Points, in no order, along strands that fork and pass close to each other.
Points whose rows are less than 101 apart are linked; no others are.
z267: [ 36  14  11  27 -17  22 -10 -12  19  32  24   3 -18  25  -8  10   4  17
  26  -7  28 -28  -1]
z649: [ 47 -11   4  17 -35 -24   3  56   9  23  12 -51 -35  39 -23 -22  -1  46
 -26  34  16   1 -29]
z679: [ 43  -3  -1  31   7  -3   9  36  75  25  -1 -25 -24  30 -16 -36  26  42
 -12 -12  34 -44  10]
z202: [-10  37   8  -2  -1  21  17 -11  18  13  -3  22   3  14   5 -32  22 -26
  46  -4  -8 -10 -22]
z156: [ 39   4 -11   7  24  -4 -42 -16   3  -9  41 -24  22  30 -26 -40  -8  -4
   0  -1  24 -16   9]
z510: [-91  -4  -3 -20  12 -22  12 -15 -32 -37  -9  14  12 -48  11  44  25 -15
   2  -2 -31  55  50]
z858: [  0 -41  16 -17  -1  12  30 -39 -34 -53   4 -10 -12 -15 -16  21  13  22
  26  12  -4  18  12]
z221: [-84 -29 -29 -31  45 -41   2  -1 -31 -25 -19  29  -1 -32   6  46 -34 -45
  -3 -38 -14  24  11]
z351: [ 24  24   2   7  26 -22 -45 -13  19 -20 -14  -2  14   1  -7 -32 -37   1
  -1  -4  14 -22   2]
z738: [ 43  17 -30  -2 -20  23 -40  19  54  55  12 -21  28  20   7 -56  -6  37
 -12   1  36 -67  -7]
z136: [ 27  22 -51  -9  -8  13 -39  -8  15  18  30 -37  49  29  18 -21 -11 -74
   1 -16 -11 -45   9]
z724: [ 18 -26   8  -4  24  -1  21 -25   9 -32 -26 -29 -19   1 -13   4  37   8
   7  19   4  -3  10]
z376: [  1   8 -17 -10  11  35 -22 -32  15  32  25  55  11   5   2 -29  -5 -32
  31  -1 -12 -14  10]
z70: [ 32 -40  25   3  -5  32  -4  30 -15   9 -28 -19 -17 -25  21   8 -11  26
  -5  30   2  23  -2]
z829: [ -8  32   2   5 -18 -33 -32  30  -5 -30   5   4  34  -4   2  -4  -5 -16
  32  13 -36  17 -11]
z148: [ -2  32 -15  10 -12 -43 -19  -9 -10 -37  22  -3  20  10 -18  22 -14 -22
 -17  23   0   3  14]
z446: [-24  49 -22 -18  -5  -3 -36   9 -33 -25  17  -9  21   5  27 -20 -29 -46
  15 -34   0 -17  -4]
z434: [ 64 -12 -14  19   0  31 -37  48  47  49  -6 -24  -1  12   1 -36   7  46
 -12  10  27 -30  16]
z915: [-52 -27   2 -25  17 -21   2  -8 -57 -37  -7  52   2 -34  28  28 -45 -20
  24 -42 -17  55  20]
z664: [-19  17  21  14 -27   0  20 -16 -11 -16 -25  -7  17  15   2 -13  48  12
  16  12 -34  20  19]
z9: [-10  24 -26  -9 -16  13   9 -34   6 -20 -16  26   0 -12  15   4  -7 -41
  51 -25 -14 -12 -25]
z770: [-17   5  21 -15  19  14 -14  11  -1 -12  28 -19 -18 -17  10  22   1  37
   4 -16  -7  22 -11]
z160: [-34 -25   3 -11 -25  -6  32 -26  -5 -20   5  -9 -33 -32 -15  36  26   4
   0  36 -16  35 -21]
z657: [ 11  -3   1 -13   0 -13 -17 -28  -9 -18 -12  24 -10  31  14   8  -8 -13
  24   8 -39   3  26]
z880: [-58   7  42 -20  14 -14  17 -20 -32 -17  -6  -5   8  -2  -8  40  -1  17
 -19  20  10  26  15]
z303: [-29   4  11 -14   6  -3 -21   9 -39 -21   0   9  -5 -24  32  13  -6  -7
   8 -34 -17  42   5]
z72: [-11  14  -3 -32  -2   6  28   2  11   9  16  -7 -37  -4  15   7  19 -37
 -15   7  -5 -10 -55]
z645: [ 12 -14  18  43 -26  22  23  41  55  16  -3 -10 -33 -20  -9  -5  42  56
   5  24  22  21 -21]
z879: [ 68  -1 -27  24 -25  33 -12  12  57  63   9 -29  32  26  14 -54   8 -12
  26 -10  20 -53 -20]
z618: [ 12  18 -16   6  39 -15  -4   0 -23  32   5   0  21 -10 -15  18   8 -20
 -30 -38  24 -14 -16]
z120: [-57  12 -51 -30  13 -19 -28  -8 -53 -50  -1  27  25  -5 -26  33 -18 -52
  59 -15 -18   4  27]
z907: [ 78   0 -10  16 -18 -11 -22  47  13  27  -2 -18  11  21 -22  -8 -20  21
 -27  13  31  -3  -5]
z662: [  7  -1  23  36 -19   9  -4 -21 -12   5   3  21  -8  -2   5  18 -25   5
   6   4  25   7 -23]
z23: [-32 -35  27   8  -3 -12  20 -28  10  -9 -32  -1 -18 -46  17  34   0  21
 -18  -6 -23  12  -3]
z758: [ 20  -1  -5   9   4  10  -7 -33 -26  23  12  15  13  20  -2  -4  24 -27
   2 -10 -20  -8  33]
z814: [-12  52  -7   7 -10 -19 -26 -17 -44 -26  -9  -1  53  15 -21 -14 -18 -25
  -8 -26  11   1   7]
z709: [ -9 -15  55  30 -25  28  51  -1  24  -7 -15   3 -13  -7   2 -16  29  59
   7  25  25  14  -3]
z425: [-56 -43  13 -20  28 -18  11 -44 -19 -37  -8  21 -18 -28  42  30 -12  -7
  -1  22 -27  45  47]
z892: [ 43 -19 -24  18 -27  12  40  26  58  42  17 -13 -22  13 -40 -26  50  44
  -8 -19  45 -19 -20]
z961: [ 25  10  -2 -38  12 -18 -11   6  11 -19  14  36  -7  -1  -4 -42 -23   6
 -15  13  -6  -7  -6]
z295: [ 12 -19  14   5   3 -43 -25 -28  -4   5   9   8 -31   5   5   4   9  29
   3  24 -36  14  15]
z925: [-72  17 -83 -29   9 -30 -43   7 -39 -25   1   3  20  -3   1  -4 -37 -79
  39 -37 -16 -23  18]
z532: [-58 -68  33 -15  -2 -34  22 -28 -15  -7 -12   8 -17 -36  29  56 -34  22
 -31  20 -24  21  21]
z118: [ 24 -15  11  18 -29   0  15  -5  30  -2   9   3 -34  56  -1  13  11  30
  -7  20  -1 -27  20]
z69: [ 36  20  33  19  -4  31  18  34  49  38   0   8  12  43  -6   4 -21  31
   5   4  34  -8   2]
z629: [ -9   8  -4 -27  18 -13  24 -12 -21 -23   2  60 -11 -26   6  -6 -25  -4
 -35  -9   0   9   9]
z389: [-12 -21  88   0   8   3  40  10  -5  14 -19  -5  -6   3  12 -10   6  52
   9  13   5  41   0]
z81: [-10  12 -46   5  23  -2 -36  -5 -23   3  11   1  50  16  23 -32 -10 -64
 -10 -44 -25 -27  11]
z670: [-38   3   1   5  37  14   2  -5 -25  -9 -34  16  24 -17   6 -47   1  -7
  -8 -30 -15 -18   8]
z651: [-50 -39  28   6  42  12  29 -44 -27 -18 -37  25  -2 -26  21  34 -19   7
  14 -29  -7   4  -6]
z96: [ 14  44   5  -7   5  18  -8  12  35  26  12  -2   0  16  11 -50  -8  11
 -22 -19  31 -51 -19]
z349: [-16 -13  33 -28   7  -6  23  11   2   2  20  -4 -22  -8  -3  52  -9  36
 -28  10  24  33   0]
z666: [ 34  -8  18  25 -28   4  27  72  56  42 -11 -15 -22  38  -8  29  -5  55
 -19  10  39   5  16]
z552: [ -9   4 -42 -15  11   3  -9  -6  -6 -10 -20 -14  13 -26 -19 -27  20 -47
   1  11 -21 -38 -26]
z18: [-57 -18  32  16 -11 -20  15 -40 -41 -10  28 -10  -6  -9  -5  45   8 -13
  15  12 -18  52  -1]
z203: [ 35  15 -23   3   5  32   8 -15  10   9   1  -8  25  35  10  -6   5 -59
  -8 -12  14 -40  15]
z433: [-12  -3  51 -21 -24 -11  25  -7 -13 -21 -47   4  12 -13  -8 -16   9  23
  26  26 -14  39  -8]
z170: [-77  11 -23 -13  17 -33   2 -21 -36 -48   5  22  -2  -5  -3  16  17 -52
  35   3 -32  41  28]
z235: [ 35 -11  18  27 -12 -39  31  34  17 -15  16 -28 -30  15 -22  22   5  38
 -38   7  20  14 -12]
z944: [ 81  -2 -11   7   2 -20 -17  14   7   0  20 -24   2  33  20 -29  -1  17
  -8  -9   9   1  12]
z505: [ 21  33 -28  -4 -27  29  -4   9 -11  -8 -22 -23  14 -29   9 -22  36 -14
   0   5   8  -3 -26]
z755: [ 24 -11 -10 -13  -6  26  14  26  19  16   6  -7 -11  -1   2   0   4  -7
 -46   5 -24 -32 -38]
z851: [ 14 -47  29  20  -8  18  26  52  22  34 -30 -18 -23   3  -2  41 -18  42
 -27  25  -5   5   3]
z746: [  9 -16  31 -13 -30 -23  16   1  10  31   5   5 -36  20 -17   8  29  49
  -1  16 -17  11  16]
z668: [  4   2  -1  32  29   0   4  -6 -14   0  -1  14  20 -13 -13  20 -36 -37
  -4 -16  -1   2 -18]
z825: [-22  56 -19  -3   5   1 -33 -16  -1  10  38  -2   0   2  16 -50 -18 -29
  -6 -12  27 -31 -27]
z514: [ 18  28 -25 -19 -35   6 -40  21  15   2  21   5  42  10  -8 -10   0 -10
   3 -11 -32 -10 -11]
z10: [ 27  -4 -11  28 -11  31  21  16  29  20  10 -20 -13 -21 -39  17  55  41
 -23   0  29   0  -3]
z383: [ 19  15 -15   7 -14  12  10  -6 -19   8 -32   5   1 -27 -23  12  38  33
 -16   9  32  18  -5]
z420: [ 30  -5  11  10  11  31 -15  12   9  32  10   2 -39 -20   0 -18 -19  36
  -1  47  10  24   2]
z980: [-48 -16 -11  -2  51 -23  10 -25 -33  -3  -2  19  -1 -22   2  40 -44 -58
   2  -4  -1  15 -21]
z938: [ 50  -6 -12   3  -5  36 -16  32  20  56  19 -22  10  24   8 -20  -2 -20
   5   8  -7 -43 -36]
z343: [-34   2 -25 -22   6  22   7 -11 -31 -49 -34   6  16 -13 -13  -5   5 -38
  -8  -8 -25 -23  15]

Follow the links from the first point to the second, and from the first to the third. Name the last point that the two ways share.
z679, z23, z851 -> z267
z514, z235, z267 -> z446
z349, z829, z649 -> z446
z351, z202, z420 -> z758
z938, z629, z420 -> z738
z72, z629, z383 -> z434
